Each row is a point on a tangle of strands that fork, close into loops and nearly touch. The rows are in no order.
Two points are linked if the straight distance between their rows is under 70.1. Some points are linked to none.
binu: [ -7  14   1 -15   8   9  -3 -14   0   7   2  -3  20  19   5   3 -18  36
  -6 -11  16  26  20   1   1  -5  13   6   3 -30  11  12   1 -11   3  -7
  -1 -14   0   3   4  -8]
Luru: [  3 -26 -11  31  -1  -3  -6 -11  -1  12  20   8 -18   0 -17  11  18  -7
   7  12  12 -25 -10   7 -21  -7 -13  10  11  21  -2   2 -14  18  14   2
   6  17 -11  11  14  -7]
nor: [-11 -35  -1  -4  20 -13 -25 -28   2  17  12  24   3  15   7  22 -16  21
 -11  -4  20  19   1  12 -16 -28  14  27  -4   0  29 -18  13   8   5  22
  -9 -16 -18  -6  10  -7]
bupid: [-37  25  27 -36   6  -7  -3 -14   4   0  -1  24  13  10  21   0 -21  -3
 -15  -5 -26  20  35   0   7 -15  27   2 -24 -25  18   3   9  -9 -12 -13
 -17 -22   9 -24  -4  -8]
datub: [ 10  23   0  -2  16  13   1 -24   5   1  11   3   8  21  13  -2 -38  36
   9   0  19   8  35   2 -13 -32  34  16  -7  -9  18  42   3  29  14   8
  11   9 -27 -11   3  26]
Mive: [  2  36   5 -17  -8   0  19   7  22 -15 -11 -14   5  -4  12 -19   1   8
 -15   8 -20 -26  17  -5  29 -14  -2 -16   1   3   8  36  21  17 -13 -17
 -14  33  15 -22   9  43]
bizit: [ -3  31  12 -30   8   8   3  -9  20  -7  -4  -8  25  18  19  -1 -33  43
 -17  -6   1   5  19   3  24 -20  24  -1  -4 -21  14  35  18  13  -6  -1
  -6   5   1 -17  -1  17]
Pivo: [ -6  10   6  -9  -9  -9  11  -7  10  -6   2  -2   6  -6  17 -14   0  -4
  -5  -4 -26  -5  16  -4  18 -14   6   7  -6   9   9   2  10   4 -20  -8
  -1  17   8  -9  10  20]
seb: [  9  38  -8   4  10  22   2  11  -5   9  -3 -17  11  12  -6  -4 -18  17
  26  -9  27  23  26  -1 -19  16   3  -8   8 -32 -11  32 -26  -5  11 -20
  11  -7  -9   0 -16 -12]
Leto: [-25 -36  10  -6 -14 -15 -14  -7 -15   4   0  32 -10  -4   0  -6  20 -43
  -7   4 -30   8 -26  -1 -18   9  -2   7 -12  -6  10 -50   4 -16  -4   7
 -17 -39   7  11  -1 -25]
Godad: [  9  15 -14   5   0   3  26  16   4 -10  -2 -38  -4 -33 -11  -6  20 -26
   0   2  -6 -11  -8   9  13  19 -23 -21   6   7 -28 -11 -14 -11  18  -2
   7  15  26  30  -6  16]
Nomi: [ 15  -2  -7  -3  -3  -1   1 -15  22   3   4  -7   1  10  11 -19 -16  40
 -15  13  -1 -20 -11   1   9 -32   0  10  -2  24  14  24  36  51   1  18
 -10  34 -16  -9  23  54]
kigul: [-39  21  10 -41  -7  -2  21  -3  15  -8 -15  10  14 -12   2 -16  15   3
 -41   4 -30  -3 -11 -11  31  13 -16 -17  -7 -21  10 -13  30  -7 -18 -21
 -36 -12  38 -16   7   3]
Mobi: [ 10  54  16 -17  -6   1  21  24  17 -24 -18 -13   5  -7  19 -20  -7  -7
   1   5 -21 -16  32  -2  24 -10  -1 -21  -6   4   2  47  -2   7 -26 -19
  -2  39  14 -27 -10  46]
num: [  0  38   7 -27 -12   2  22  24   9 -29 -22 -30  12  -8   7 -25   5   4
 -19 -11  -9  -6  -2  -4  37  17 -13 -35  -1  -8 -10  19  21 -11 -11  -9
  -1  22  34 -11  -1  31]
Zovid: [ 16 -43 -30   3   9  -5  -4  -1 -22  -2  -1  -4   6   0 -22   1  -6  25
  -6  -2  30   7 -39   7  11  10  -7   4  11  22 -11  -3  12   8  10  17
  11  11 -18  10  13  -6]
dide: [ 13 -12  -5  38   2   4   5  -7   9   8  21  -8 -16 -15 -17   7  14 -15
  17  13  -1 -35   2  -1 -20  -5 -15   4   7  19  -9   9 -17  20  23 -10
   5  22  -4  15  14   3]
doguv: [-11 -14  10  26  -6  17 -17  -2   6  25   3  19 -19  13 -10  39  15   2
  10   5  17  -7   2  -3 -32  -1  -1  23  14 -14   5  -7 -39 -12  10 -13
  -5 -21 -16 -10  -8 -39]
miv: [ -4  -6 -10 -20  -8  -4  13  12 -13 -13 -11 -13  15 -13  -5 -21  10   8
 -19  -6  -2  10 -34  -3  30  23 -11 -18   1  -9 -20 -23  30 -15   4  18
  -5 -15  18  16   6   7]
Godib: [ 23 -22 -15  23  11   9 -19   3 -10  -5   4   9 -13  13 -20  26   2  19
  18  -5  40  -8 -11   2 -24   6   8   2   6  23  -4  15 -19  13   7   9
  22  13 -35   0  -3 -21]
ner: [  4  -3  -5   8  -5  -4  26  -2   9   0  16 -16  -5 -21  -9 -11  16 -14
   3  14 -21 -29  -6   5   9   2 -20   4   6  18 -14 -11   5  12   9  -8
  -5  26  16  17  16  21]
Dedo: [  1 -35 -20  18   8  11  -4   6 -12  11  11 -14  -1  -6 -29  20  10   7
  -7  16  25 -13 -31   4 -12  30 -21   2  19  16 -18  -9 -10   7  21  -1
   0   7   3  18   6 -24]
puz: [ 11 -46 -22  16  12 -22  -1 -13   4  17  14  14 -17   5 -14  -6  -9  25
  -4  16   6 -17 -29  10  -6 -22 -14  23   7  41   7  -8  18  42   4  18
   0  20 -28  12  28  12]
nule: [ 22  -2 -11   6  -7   1  -8  25 -27 -31 -20  -6  -6  -8 -15  -3   8 -26
  14 -21  17   5 -14   7  -4  23  12 -18  -5  22 -26   1 -19 -26   2  16
  31   4  -6  24 -19 -17]
fezot: [ 19 -32 -15  14  24  15 -37  -4 -13   5  -4   1   7  18 -14  45 -10  34
  -2   7  63  17 -29  -1 -30  14   4   3  20   2   9   1 -15   4   6  -4
   6   0 -34 -21 -10 -35]
bon: [ 19 -33 -10   1   7 -25 -20 -13  -8  -6   1  27  -9  22   4   6 -21  21
   3 -18  20   9 -11   9   3 -32  21  18  -3  32  16  -2  23  24  -1  36
   5   5 -23   1  12   6]
zite: [-23  10  21 -35  -1 -12  -2  -8   0  -7 -10  22  15   9  25  -5  -9  -3
 -18 -11 -28  15  18  -9  21 -10  19  -1 -17 -11  21  -4  23  -2 -21  -5
 -19 -19  13 -20  -4  -4]
bime: [-12  42   4  -7   2   4  28  17   3 -14 -18 -20   7 -27   1 -15  16 -39
  -5  -4 -22   4  13   5   2  16 -18 -17  -9 -24 -17 -20 -12 -33  -5 -16
   0  -7  33  18 -18  -3]
dakoz: [ 18  12   0  19  -3  -8   9  -3  12 -11  12   2 -10 -10   4 -13   5 -20
  18   0 -20 -20  20  -3  -8 -21   2   5  -6  29   0  10 -10  14  -2  -9
   8  30  -7   2  12  31]
sura: [ 13 -40 -18  17  14  -9  -7 -17   0  10  21  22 -19   8 -17   3  -1  13
   4   3  15 -17 -13   5 -14 -18   6  18   5  34   6   0   6  31   8  14
   3  14 -26   7  15   0]
Guro: [ -3  33   8  -9  -4   3  18  21   1 -28 -22 -11   6 -30   4 -23   9 -39
   3 -12 -30  11   9   4  18  11  -8 -22 -15  -4 -15 -10 -11 -30 -19 -11
   6  -2  23   6 -25   9]
lofu: [-16 -26 -10  13 -11 -13  12  -3   3  10   9  -6 -12 -22  -8 -10  30 -42
  -1  15 -32 -18 -19  -1  -3  11 -24  12   4  22 -13 -39  -2  -4   5   8
  -8  -1  19  20   7  -7]
zudo: [-16  26  12 -36   4   5   0  -5   3  -4  -7  -7  29  11  15  -9 -25  44
 -29 -12   0  21   3   6  34   2  15 -11  -6 -35  12  19  30  -7 -10  -4
 -11 -12  18 -19  -1   5]
Ped: [-27  24  26 -16   9  -2  -8 -15   7  12   1  20   9  21  19  14 -29   8
   4  -7 -10  29  41   2  -6 -20  27  17 -15 -31  18  13  -1 -12  -6  -8
  -4 -25  -4 -19 -14 -17]
Vuv: [-23 -20   8   8 -18 -17  -5  -1 -11   0  -5  20 -18 -18  -4  -5  27 -63
   3   4 -35  -1 -16   0 -18   7  -5  -1  -5  -1  -3 -43 -13 -27  -6   2
  -8 -28  10  15  -7 -22]
Fili: [ 24   1 -15  21   3  14  19  15  -7 -11   8 -35  -9 -26 -25   7  16 -21
   2   6  13 -26 -12   5  -7  28 -25 -18  13  15 -36  -3 -22   0  33  -5
  15  25  18  32  -8   8]
Lagez: [ -8  31  23 -35 -17  -6  -1  22  -2 -35 -34   6  20  -6  15 -28 -12 -21
 -21 -18 -38  10   4  -3  41  13  13 -34 -20  -3   3   9  18 -15 -35  -7
 -11 -13  27 -28 -22  12]
Musi: [ -9 -33 -19   7  -6 -10  13   4 -11  13   6 -10  -7 -18 -19  -5  20 -21
  -6   9 -14 -17 -30   3   1  14 -23   8  13  19 -21 -35   2  -1  16   9
  -7   1  12  27  13 -11]
lek: [  0  33  18 -25 -17  -3   4  29  -8 -38 -32  -4  22 -23  18 -32   1 -42
 -10 -12 -33  13   3   0  27  14   9 -35 -19  -7  -2  -7   2 -20 -32  -1
  -3  -6  27 -13 -28   6]
bag: [-28  25  17  -2   4  11  -9 -10   9  26   4  13  -1  21   9  19 -15   3
  15   7   1  15  42  -6 -24 -14  14  19  -7 -42  11   8 -23 -21   0 -26
  -9 -33  -5 -13  -8 -29]
Tiva: [ 32 -11 -18  16  -4 -10   9  14  -2 -13   3  -9  -7 -13  -8 -17  11 -11
  11  -5   6 -12 -12   2  13   0  -4 -10   1  33 -22   8   0  12   9  17
  18  25  -7  18   9  18]
mazep: [ -7  36   9 -20  14   3  -4 -10   9  -1  -3   5  19  20  23   3 -37  33
   4  -5   7  17  41   5   7 -32  38   8 -17 -16  18  35   2  15  -2   1
   5   3 -11 -19  -4   7]
Los: [ -5 -13  -1 -14 -19  -9  18  12  -9 -15  -9  -9   3 -30   0 -28  22 -36
  -7   0 -38  -4 -28  -3  26  11 -11  -8  -7  21 -18 -40  21 -14 -14  13
  -4  -8  23  16   1  12]
regu: [-13  13  -9   0   0   0  28  -3   7   8  13 -23   9 -14  -7  -7  15   1
 -10   4 -14 -14   1   1   8   9 -23  -1   8  -6  -7  -3  10  -3   8 -14
 -12  17  26  14  21  12]
Zuri: [-13  -9  -5 -17   6  -1  -6 -17   1   5   8   4  20  11  10   1 -12  36
 -17  -7  13  23  -6   7   9  -3   6   9   2 -15  19  -6  18  -2   6   7
 -10 -16  -4  -2  10   2]
sezar: [-31  10   5 -17  -5  -5  27   1   6  -5  -7 -10  10 -27  -4 -16  25 -24
 -25   7 -40  -5 -19  -6  12  20 -21 -10  -1 -15 -11 -34  14 -26  -3 -11
 -19 -16  36   9   3  -3]
moku: [ -6 -41 -13  -7   3 -14  12  -9  14  22   8  -2  -2  -3   5 -24  -6  26
 -15  25 -17 -11 -33   4  28 -14 -27  21   6  15  -6 -26  38  27  -4  15
 -20   7  -3   4  29  13]
luril: [ 22 -12  -2   9 -12  -7 -24  22 -27 -22 -20  10 -17   3 -17  14  12 -23
  21 -18  22   4 -15   7 -10  19  14 -11  -6  20 -14   2 -23 -17  -1  17
  30  -3 -25   8 -25 -38]
dep: [  9 -40   0  38   3   8 -28   0   3   9   2  11 -30   4 -32  39  22  -2
  16  13  26 -30 -37  -1 -39   4  -7  13   9  36  -5  -6 -22  14   9   1
  11  10 -15  -9  -4 -41]
Kot: [ 15  41  13 -13  -7  -3   7  22  10 -32 -19  -9  11 -11  18 -25  -9 -17
   7  -9 -31  -1  30  -6  31  -8   8 -25 -15  16  -3  28   0  -2 -24 -10
   8  23  11 -29 -19  33]
sopev: [-29 -12  18  11  -7 -10  -3 -25  19  30  15  26 -26   4  12  13  20 -38
  12   9 -37 -11  22  -7 -21 -23  -1  35  -4   3  26 -28 -18  -5 -13 -12
 -17  -8   4  -7   9  -6]
nufa: [  6 -44 -15  14  16  16 -30   0 -14   5  -4  -5   1   8 -21  37   8  18
  -1   9  46  11 -44  -2 -21  25  -6  -3  22   9  -5 -17  -5  -8   4  -5
  -3  -3  -9  -8 -11 -44]
gazod: [ 18  23  -1  10  10  13 -14  11  -6   4  -2   0   2  20  -1   6 -24  19
  27 -12  26  16  31   0 -22  -1  23   3  -3 -15   0  35 -24   2   7  -2
  21  -5 -28 -12 -15  -7]
zopid: [ -3   2  35 -43  -3 -20 -20  -6  -7 -19 -13  29  10  15  43  -4 -38 -14
  -9 -21 -23  16  17  -6  33 -25  41 -10 -22  14  25  -1  28  17 -27  22
  -8 -12  10 -33 -12  13]
duf: [  7   2 -11  -6  -6   8   7  14 -10 -14  -4 -15  16  -7  -9 -11   5   6
  -4 -18   7  16 -13   0  21  23   0 -21   4  -8 -16   0   8 -18   7   9
   5  -8  13  15  -3  -6]
natof: [ 15 -12   8  13  -9  -3 -34  10 -17  -5 -19  22 -20  10  -5  25   4 -20
  27 -15  19   5   5   5 -19   4  17   6 -12  10  -2   7 -29 -16  -3  14
  20 -22 -28  -6 -21 -36]
nugo: [-32  31   8  -8  10   4  25 -26  20  24  13  -6  10   3   8   7   3  23
 -16  21 -19 -15  28  -5  -3 -14 -13  11   2 -30  18  18   3   9  -3 -34
 -24  13  15  -5  17   5]
Musug: [  4 -20   9   4  -3 -12 -35   0 -26  -1  -9  32 -13  22   5  23  -9  -8
  18 -18  14  19  14   5 -19  -7  26   7 -13   0   8   1 -14  -9  -9  17
  18 -25 -26  -2 -18 -29]
fogag: [-23  15  21 -11  -4  -5  -3  -3   0  -8  -9  18   2  -9  16  -9   3 -34
  12 -10 -37  11  26  -5  -3  -1   8   6 -18 -10   8 -11  -9 -24 -19 -14
  -8 -19   6  -4 -13 -12]
losag: [ 21 -36  -9  35   7   7 -32  -5  -3   2  -3  15 -27  12 -25  30  11  13
  13   5  35 -24 -24   4 -34  -5   2   6   3  37  -1   0 -19  22  12   8
  16  15 -32  -7   3 -29]
pib: [  7  48   0  14  10  28   4  -6   6  19  12 -11   9  15   1   3 -20  24
  23  10  16   2  44  -8 -39 -10   1   2   0 -31   4  45 -23  19  22 -28
   7   5 -20  -5   0   9]
gutad: [  5 -19 -17 -15  -1 -12  -3 -15  14   9   8  -2   6   7  11 -14 -17  43
 -18   9   6   3 -16  10  19 -22   1  12  -1  11  15  10  36  27   3  20
 -15  12 -10   0  26  34]
Gufa: [  4   3   2  19  -4  15  -9  21  -9  -4  -7  -6 -11  -8 -13  19  16 -16
  14  -7  19   6  -5  -1 -25  27  -5  -5  12 -10 -22 -11 -36 -28  12  -8
  18  -8  -3  11 -24 -38]
Kad: [-19  -3  18  13   9   1 -20 -18  15  36  14  30 -21  28  13  40 -12   7
  12  10  12   4  28  -1 -31 -33  18  36   3 -12  21   1 -17   3   3   2
  -8 -26 -18 -11  -1 -14]
kati: [  6 -31  -3  10  14   9 -38  -7 -12   9  -4  22  -6  22  -5  45 -19  27
  -2   2  54  26 -14   2 -23  -1  14  20   9  -5  16  -2 -11  -1   3   7
   3 -17 -24 -17 -15 -35]
gotu: [  2 -38 -24  -4   5 -12   9  -1  -1  13  10 -17   9   0  -2 -21  -2  37
 -20  15   7   5 -41   4  24   5 -24   9  11   7 -13 -21  30  11   9  20
 -14  -3   0  15  24  12]
manu: [-15 -12   3  10  -6  -3  -6   6  -7  -4  -5   8 -11 -17  -9   6  22 -37
   6  -7 -10   2  -9   6  -8  11  -2   6  -4  -1  -6 -22 -16 -24   3   1
   6 -20   4  14 -10 -20]
Kesal: [  3  17  -2  -4 -10   2  11  12  -9 -14  -8  -6   8  -8   3  -7   1  -4
   6 -19  -2  11   8   1   7  16   8 -10  -3 -10  -9   1  -9 -23  -1  -1
  15  -9   4  12 -10  -8]
Pil: [ -1 -33  -7   2  17   0 -45  -5 -24   0  -4  25   4  20  -1  34 -24  22
  -6 -10  45  38 -13   8  -8   3  22   8  -2 -17  19  -5  -4 -13   8  16
   0 -31 -24 -12 -13 -33]
Subu: [ -4 -43 -28  12   7  -2  15   4 -11  10   7 -15  -2 -11 -25   3  11   1
 -10  12  11 -10 -40   7   1  27 -27  -2  23  13 -24 -27  -1  -1  15   7
  -2  -1   9  19  11 -19]
dop: [-32 -15  28  -7   5 -19  -3 -30  17  25  13  27 -14  10  21  18   0 -15
  -9   9 -33  -2  24  -5 -19 -29  11  37  -7  -4  33 -29  11   3 -18  -1
 -21 -12  10  -9  10  -8]
zinik: [ -6 -17  -3  20  -7   9 -13  11 -11   0 -10   3 -15 -11 -23  24  26 -28
   2   1  11  -3 -20   1 -19  22  -4  -2   8   2 -16 -19 -27 -23   4   6
  10 -14  -2  10 -18 -40]
tutum: [ -5  35  -6  -7  15  23  -1   4  -4  13  -3 -10  18  20   2   3 -23  25
   7  -9  24  32  26  -2 -10  13   3  -5   2 -50   0  19 -15 -17   3 -15
   5 -19  -4  -4 -14 -15]
kedus: [-22  -2  26 -15   3 -16  -7 -25   7  11   6  25  -5  14  23   9 -16 -16
   1  -1 -20   8  34  -4  -6 -29  27  21 -16   7  32 -10   8   2 -18   4
  -3  -7  -1 -11   2   3]
Bonag: [ 20  -5 -12  16   3  25  -1  21 -17 -14  -1 -22  -5  -9 -25  17   7  -5
   1  -2  34   4 -14   1  -9  36  -4 -22  21  -5 -28   1 -24 -14  15  -2
  22   2   1  19 -21 -27]
sus: [ 15  -5  -1  31   9  22 -29  -1  -3  11   2  11 -10  17  -8  31  -2  15
  19   8  43  -6   5  -6 -39  -5  13   4   9  -2   1  24 -31  11  11  -3
  15   2 -36  -8  -6 -20]
kip: [ 20  26  -1  24   5  15  29  -4   5  -4  18 -35  -2 -26 -13  -3   6  -6
   9  16   2 -26   8  -2 -11  10 -29 -21   6   1 -22  18 -10  11  28 -14
   3  29  10  24  14  32]
madem: [ 16 -15 -15 -13  -5 -12   2   1   2  -7   0 -12   4   2   9 -18  -9  34
  -8  -5   8   0 -25   7  33 -10  -1  -4   2  14  -4  10  36  24  -4  26
  -2  12  -9  -2  20  35]
rem: [ 18  16 -10  -7 -11  -2  22  25  -1 -24  -8 -30  -1 -26  -2 -24  13 -16
   0  -9  -6  -6  -8   4  29  14 -11 -23   5  13 -26  -1   3  -8   5   8
   9  15  20  26  -8  29]
sotuv: [ 10   1   3  14   7   5 -18  -2  -1  10   9  14 -12  23   3  17 -11  12
  20  -3  23   7  23   3 -26 -16  19  14   1  -9  10  22 -22  -2   9  -4
  17 -13 -30  -3  -8 -13]
Kor: [-12 -19  17  20   3   3 -29 -13   5  26   5  35 -28  21  -2  46   5   5
   8   8  21   1  13   2 -36 -27   9  40  11  -7  17  -4 -22   0   3   2
  -4 -21 -25 -14  -3 -29]
Zar: [ 15  16   2  44   7  19  17  -2   2  -2  26 -18  -7 -11 -14   3   6  -7
  17  16   4 -29  19  -4 -31  -1 -23  -8   6  -3 -12  22 -19  10  29 -19
  11  22  -3  13   4  17]
Guv: [ 13   2 -13  11   6   3   1 -13   2   7  14  -5   8   7  -1   2  -7  33
   2   1  21  -3   9   1  -8 -14   4   3   6  -4   8  26  -6  18  12  -1
   3  11 -15   8  20  19]
livik: [-16  22  12   9   8  22 -12   3   4  31   2   7   2  18   4  21   1   3
  13   3  11  16  25  -5 -27  12  -1  16  11 -47   6  -5 -29 -22   8 -18
  -5 -41  -4 -11 -17 -38]
Volo: [ 26  -9 -15  -3 -10 -12   2  13  -2 -11  -3  -5   5   2   4 -20  -4  12
   6 -17   5  -3 -25   6  28  -2   7  -9   0  21 -11   8  23   7   3  25
  11  16  -4   9  12  23]
vek: [-10 -12   5  -5  10 -13  -9 -29   6  16  16  25 -10  17  11  13 -17  12
  -5   1   0   8  19  -2 -12 -38  21  26  -9   7  27  -3  12  11  -5  14
  -8   1 -15  -2  13   8]
tigub: [ 35  14  -9  22   0  11  21   3  -1 -14  18 -29   6 -11  -9 -14   2  17
   4   5  13 -26  -4  -5  -2   2 -15 -20   8   9 -19  26   5  28  25   3
  15  35  -1  20  16  42]
tul: [  6 -15 -16  27   6  16   8  -1  -4  21  14 -17  -4  -4 -19  23  13   7
   0  11  26  -8 -11  -3 -22  22 -16  -5  24  -4 -12  -1 -18   0  16 -13
   2   6   1  10   3 -24]
Sof: [ 23  18   7 -17 -14 -12   2  16  10 -31 -14  -7   2  -3  22 -25  -6  -9
  10 -17 -17  -5   9  -3  43 -11  15 -19 -11  26   3  19  10   4 -20   9
  10  19   3 -16  -7  35]
luf: [-32  13  16 -40 -15 -13  15   0   7 -13  -6  16  11 -15   9 -25  13 -29
 -31  11 -51   4  -7 -17  25   9  -7 -12 -10 -11  10 -29  22  -7 -26 -13
 -34 -11  33 -20   0   4]
Tur: [-13  25  12 -43 -16   4   9  26  10 -27 -28  -9  14   1   8 -23  -3  -2
 -26  -4 -23  -6  -2 -11  46  11   4 -34  -7  -5   3  18  33  -3 -25  -6
  -9   5  32 -29 -14  29]
gimuz: [  0  24  -2 -13   5  12  12  -9   4   1   5 -21  20   2   4  -7 -12  34
  -5  -9  12  13   3   0   8   4  -3 -13   7 -30  -2  15   7  -6   3 -12
  -4   4   6   8   8   9]
Gipef: [-21  24   1  -9   0   7  26   2   4   3  -5 -17   9 -24  -4  -9  19 -25
 -13   4 -16   8  -9   3   3  29 -30 -16   2 -28 -16 -23  -3 -36   7 -13
  -6 -14  39  19  -3 -12]
nefat: [-27  11  27 -42 -14 -16   6   0   2 -14 -13  21  12  -1  23 -17  -9 -22
 -28  -3 -37   3   7 -12  25  -4  13  -8 -11  -7  20 -17  22   2 -29  -5
 -28  -8  22 -28  -4   9]
Dore: [-12 -34   8 -24 -10 -18 -12 -12 -23  -2  -5  22   4  -1   2 -19   2 -22
 -12  -5 -26  21 -32  -4  -4  11   3  -2 -18  -3   4 -40  20 -10  -2  19
 -21 -40   9  15   3 -15]
Dubo: [ 20   9  -9  38  11  35  -4 -13  -7  19  17 -11   6   6 -12  15 -10  25
  11  17  41 -14  14 -10 -45   2 -10  -3  18 -19   7  32 -23  29  29 -19
   5  17 -21   2   4   1]
luz: [ 10 -40 -13   3   1 -22   9  -8  15  18  11   8 -15   2  -1 -26  -5  11
  -3  18 -18 -20 -29   5  18 -21 -20  18   5  40  -6 -18  28  35  -6  17
  -9  23 -12   9  36  22]
Ber: [ 11 -20  -9  11  -5 -18  16  -5   8   8  17  -7 -10  -7  -5 -19  11  -2
   5  10 -21 -26 -17  -1  14 -13 -13   8   2  34  -6 -19  21  23   1  13
  -3  27   3  14  27  24]
fegi: [ -8 -21   0 -24 -13 -13   0   1 -16 -11 -10   1  19  -7  -4 -23   3   0
 -17  -5 -18  18 -33   6  19  20   3 -18 -10 -12  -7 -30  28 -11  -3  20
 -13 -33  11  10   7  -2]
toses: [-32   6  11  -6  -6 -11  18  -5   6   1   0  -2  -2 -26   5 -12  26 -45
 -12  14 -54  -8  -2  -6   4   7 -24   0  -7  -8   2 -34   2 -22 -19 -17
 -19  -9  28   2   2  -8]
Vanom: [ -3  31   2   7  -2   8   8   9   3   1  -3  -8   0  -6  -3  -5   1 -21
  21  -6 -10   8  31   5 -12   2  -2   0 -11 -14  -4  11 -23 -26  -2 -16
  12  -9   2   4 -16 -11]
vaf: [ 26   1  -6 -14 -12 -18  -3  13  -1 -21 -13   3   4   2  12 -25  -9   0
  10 -28  -7   1 -11   3  37  -7  19 -13  -9  31   0  14  22   9 -17  25
  13  13   0   1   0  26]
fuzaz: [ 10  21   4 -22 -11   3   6  12  22 -15 -10 -13   7   6  13 -20  -8  19
 -12   6  -9 -25  -3  -6  27 -20   6 -13  -2  16  10  37  28  29 -13   2
  -5  43   3 -26   6  55]
Kan: [  9 -11   6  14   0  -7 -11  -5   4   6   4  20 -18  11   3   6   4  -5
  21  -5   2   1  22   2 -16 -20  17  14  -8  11   8   5 -18   4   2   2
  12   0 -21   3  -4  -4]
Sako: [ 14  33  -1 -11  -6   4  23  25   4 -20 -14 -37  12 -15  -2 -22   3  -4
  -2 -13  -4  -1  -2   9  35  21  -6 -27  -2  -8 -21  10  11 -15   2   2
  11  19  24  10  -9  28]
Lafe: [ 12  -4 -23   4  11  17   4  13 -22  -9  -2 -18  11  -3 -15   7   6   9
  -4 -13  32  20 -11  -2   3  38  -6 -18  17 -18 -15  -1  -9 -16  10  -2
  13  -5  11  17 -16 -25]
sive: [ 11   9   8  29  -5  19 -10  28  -3   3  -7  -1 -24  -1 -18  29  17 -28
  33   5  16  -6   7   3 -30  13 -11   3  15  -7 -24   1 -51 -17  11  -9
  19 -11 -15  -8 -26 -31]
Lav: [  1  29  10  26  -5  16  -6  21   3  13  -6   2 -13  -1  -7  12  13 -24
  34   5   0   4  29   2 -28   6 -10   8  -1 -19 -14  12 -48 -26   3 -15
  18 -21  -6  -6 -24 -19]
Rafez: [-19  -3   3   6 -11 -12  24  -4  11  -3   4 -10 -11 -28   6 -15  30 -45
 -12  20 -53 -19  -8   0  11   2 -26  12 -10  13   0 -44   4  -8 -13 -10
  -9   3  25   8  11   6]
sev: [-16   0   6  25  -3  24 -11  -2   2  29   3   8 -10   5 -13  33  21  -7
   6  12  18   4  -3  -3 -27  19 -10  14  23 -33  -3  -9 -32 -20   7 -17
  -9 -33  -2  -5 -12 -38]
fural: [-24   7  21  -4  12  -3 -22 -20   5  19  12  26  -3  22  17  32 -27  11
   9   0  10  23  39   1 -18 -30  33  28 -16 -17  23   9  -2   6  -1   7
   1 -27 -14 -13 -11 -14]
vepi: [-13 -39   3 -15   3 -26   3 -24   7  22   9  24 -17   8  12 -15  -1  -8
 -10  16 -31   0 -12  -9  12 -21  -9  29  -5  26  18 -42  35  29 -20  13
 -15   6   1   3  24  15]
Tefas: [-10  -6  14  11  -2 -21  -4 -16  11  10   9  20 -21  -7  19   0  15 -48
  16   0 -35  -8  27  -8 -12 -19   6  21 -14  23  25 -26 -17  -1 -26 -11
 -10   3  -1 -10  -2   2]
begog: [  7   8  -6 -15 -23 -11  17  19   4 -19 -11 -17   5 -23   7 -30  18 -19
  -9  -2 -31  -7 -17  -6  30  10 -12 -12  -4  22 -17 -10  21  -8 -18   9
   1  15  23   2   3  27]
zeni: [ 15   1 -10 -21 -13  -7   7   0  24  -3  -3 -14  -2  15  15 -21 -11  28
 -16  13 -10 -29  -7  -8  24 -24   0  -2  -4  27  13  22  48  42 -14  12
  -8  41  -2 -21  21  61]
Rego: [ 30  -7 -18  20   0  -8   4  16 -18 -23   1 -12 -12 -12 -16   0  11 -20
  16 -14  14 -16 -13   4  -8  16   2 -20   1  28 -22   5 -19  -6  10   8
  29  17  -7  18 -11  -1]
zefet: [-31  27  14 -42  -5   7  14  -2   8  -5 -13 -10  25   6   6 -17   3  28
 -36  -1  -7   3  -9  -3  32  14  -7 -16   2 -33   5   8  35  -7 -11 -16
 -25  -8  29 -20   3   9]
gufos: [ -9 -40  -5 -15   9 -16 -14 -21  -3  10   5  17  13  12   9   1 -16  31
 -20  -2  13  22 -18   9   9 -10   2  19  -3   2  21 -18  27   6   6  21
 -12 -19  -8  -2  12   2]
bap: [ 12  25  -3  31  12  25  -3  -9   3  21  19  -3   0  13  -7  11  -9  21
  21  14  22 -16  32  -7 -37  -7  -3   4   7 -22   5  34 -31  10  20 -22
   6   2 -24  -1   2  -1]
Vivoz: [ -5  24  -7  -5   2   8  23  -6   5   8   9 -29  15  -3  -4  -4   2  26
  -9   4   8  -6   0   3  10   8 -23  -9  14 -18  -1  11  13  -1   6 -15
  -7  17  17  12  15  13]
Gegup: [ 11 -33 -25  -7   6  -6  -4   2 -13  -2  -4  -8  21   1  -1 -13 -12  42
 -23   1  31  20 -37   8  27  11 -12  -1  12  -3  -5  -7  21   3   6  15
  -7  -4  -6   4  17   8]
fenuz: [  9 -12  14  11  -6 -20  -5 -10   5  -4   0  23 -20   2  12  -3   5 -37
  28  -8 -22  -3  24  -2  -9 -22  14  12 -12  28  16  -6  -9  -1 -19   0
   7   4 -16  -4  -4   1]
gumi: [ 31  36 -11   3   4   9  15  17 -14 -11   7 -35  13  -2  -9 -13 -13  19
  12 -16  27   8  11  -1   4  18  -1 -24   3 -12 -25  28  -9   1  12   4
  20  18  -1  12  -3  16]
loda: [ 14  -3 -14  33  19  36   1  -7  -7  13  23 -17   4   3 -20  25  -3  17
   9  17  36 -11  -2 -10 -34  17 -18 -12  24 -16  -8  17 -28  19  25 -24
   1  16 -11   1   5 -11]
Sir: [  2 -15   2  -4   3  -3 -33  -2 -22  -3  -7  23   4  21   6  19 -19  10
   7 -25  24  31   8   7  -5   0  29   4  -7 -12  18   4  -5 -16   7  17
  18 -28 -19  -4 -11 -27]

A fork is a point with three links, a tip a point with one. Leave the first point through the second and follow the links. Name the first fork or tip that comes.
Lagez / lek -> pib
nefat / luf -> datub
zeni / fuzaz -> Volo
bag / livik -> Ped
luz / Ber -> binu
tul / Dedo -> rem
gufos / nor -> sotuv
tigub / kip -> luz
puz / sura -> tigub

A piece is two or more points that can be reached from each other along the links. Count, over all rows, the pieces, the separate loops (a circle has one, a figure eight two, a Y none), the forks (points with three links) and the tips (points with one).
pieces -> 5
loops -> 5
forks -> 8
tips -> 8
